Each row is a point on a landscape with many peaks, with its height.
From any point a climber steps to the highest of the 5 points nearest to it. It stops when none of these is higher. Distance is the straight distance between rows; heights are no part of it.
j863 h=36.2: [ 87, 109, 124,  94, 107, 128, 112,  93,  99]
j326 h=52.8: [124, 106,  71, 100,  88,  72,  77,  96, 110]
j918 h=24.7: [125, 114, 122,  95,  73, 126,  87,  73, 141]
j780 h=58.2: [ 88, 139,  80,  92, 103,  73,  90, 120,  99]
j194 h=25.1: [ 79,  97, 118,  97, 117, 122, 120, 100,  85]
j856 h=45.1: [ 86, 118, 107,  94, 111,  97, 104, 115,  88]
j750 h=43.9: [ 90,  63,  96, 110, 106,  76, 116, 133,  67]
j322 h=33.6: [ 89,  73, 110, 106, 115, 112, 117, 105,  77]
j432 h=39.6: [124,  97, 102,  98,  82,  95,  82,  90, 110]
j26 h=32.0: [ 75,  94, 110,  99, 122, 109, 122, 112,  75]
j374 h=52.5: [ 88, 137, 114,  90,  98, 104,  95, 105, 111]
j88 h=48.3: [ 94, 144,  44,  85, 109,  57,  84, 109, 113]
j570 h=44.6: [ 80,  63, 115, 114, 122, 150, 122,  70,  88]
j524 h=54.4: [ 97,  92,  84, 106, 107,  63, 101, 136,  74]
j203 h=30.9: [ 77,  98, 134, 100, 107, 148, 122,  75, 110]
j784 h=58.0: [122, 125,  67,  91,  85,  82,  78,  75, 134]
j234 h=13.8: [127,  86, 122, 101,  77, 119,  93,  79, 112]
j685 h=62.7: [ 88,  99, 106, 100, 111,  94, 105, 118,  80]
j627 h=49.5: [118,  92,  95, 103,  91,  86,  89, 107,  96]
j663 h=67.3: [102, 140,  86,  92,  92,  85,  79,  96, 120]
j324 h=32.3: [108,  85, 125, 101,  96, 124, 105,  86, 102]
j7 h=58.4: [108, 122,  70,  96,  98,  72,  81, 105, 106]
j973 h=37.4: [ 98,  73, 100, 107, 108,  86, 109, 122,  74]
j832 h=42.8: [110, 124, 125,  92,  80, 120,  93,  84, 132]
j73 h=64.2: [ 60,  82,  98, 105, 131, 100, 127, 127,  61]
j479 h=5.2: [131, 121, 105,  95,  69, 113,  75,  68, 153]
j347 h=64.7: [ 94,  61, 113, 111, 114, 135, 120,  82,  83]
j267 h=42.4: [ 98, 140, 132,  91,  83, 130,  95,  87, 150]
j469 h=54.0: [ 99, 146, 106,  91,  87, 111,  83,  92, 139]
j316 h=55.5: [117,  89,  79, 108,  92,  71,  85, 115,  91]
j526 h=65.2: [ 95, 119,  77,  98, 108,  69,  90, 126,  86]
j2 h=39.0: [120,  70, 109, 107,  93, 100, 100,  98,  86]
j605 h=41.8: [ 80,  81, 122, 105, 118, 147, 124,  78,  92]
j28 h=41.0: [106,  44, 116, 115, 106, 139, 119,  72,  86]
j209 h=35.7: [104, 109, 131,  93,  91, 125, 101,  83, 114]
j486 h=66.0: [106,  80,  70, 113,  98,  52,  90, 129,  81]
j653 h=28.3: [125, 120,  97,  97,  77, 103,  77,  75, 141]
j747 h=58.6: [ 91, 147, 107,  91,  90, 105,  95,  99, 128]
j105 h=24.4: [108,  45, 107, 111, 102, 115, 117,  96,  77]
j631 h=51.8: [116, 102,  57, 101,  94,  60,  83, 109, 102]
j496 h=29.1: [ 69,  86,  94, 103, 123,  84, 122, 138,  61]
j891 h=58.3: [ 95, 134,  92,  95, 102,  83,  89, 115, 103]
j630 h=27.2: [ 79,  76, 103, 105, 120,  99, 120, 120,  70]
j437 h=52.3: [104, 115,  93,  98,  97,  81,  89, 109, 101]
j53 h=27.5: [100,  46, 101, 115, 104,  97, 119, 112,  73]
j641 h=52.1: [104, 127, 116,  94,  91, 108,  91,  93, 119]
j754 h=29.0: [113,  65, 119, 105,  94, 122, 109,  84,  90]
j390 h=43.5: [ 96,  52, 116, 118, 113, 152, 119,  66,  92]
j109 h=42.0: [ 88,  85,  97, 104, 113,  79, 111, 132,  73]
j557 h=61.3: [111, 129,  94,  92,  86,  91,  80,  87, 127]
j381 h=47.1: [115, 128,  54,  89,  93,  72,  79,  82, 128]
j673 h=35.0: [111,  64,  96, 113,  96,  81, 103, 120,  75]
j705 h=31.2: [ 81,  98, 125,  98, 115, 137, 119,  85,  99]
j898 h=27.4: [120, 103, 131,  97,  76, 131,  96,  74, 130]
j744 h=69.2: [ 83, 153,  61,  89, 109,  66,  85, 123, 102]
j983 h=45.4: [ 99,  74, 126, 106, 105, 141, 117,  76,  96]
j704 h=33.0: [106,  90, 131,  99,  92, 137, 107,  73, 114]
j174 h=36.5: [114, 124,  32,  89, 101,  58,  86,  89, 121]
j321 h=54.6: [ 95,  48,  86, 116,  99,  60, 110, 142,  69]
j318 h=46.2: [103,  84, 107, 103, 103,  95, 102, 111,  84]
j729 h=52.4: [ 91, 109,  91, 100, 111,  72,  99, 130,  82]
j591 h=55.0: [ 95, 151,  59,  86, 101,  70,  83, 102, 117]
j977 h=44.5: [ 92, 117, 121,  91,  98, 111, 102,  97, 102]

For each start below, name the point where the climber stops.
j267 -> j663
j653 -> j663
j673 -> j685
j374 -> j663
j234 -> j663
j194 -> j347
j705 -> j347
j973 -> j685
j324 -> j347

Two climbers start at each pair of points below. Name the first point that both come to, or write -.
j2 and j863 -> -
j750 and j977 -> -
j704 and j479 -> -
j641 and j209 -> j747
j469 and j918 -> j663
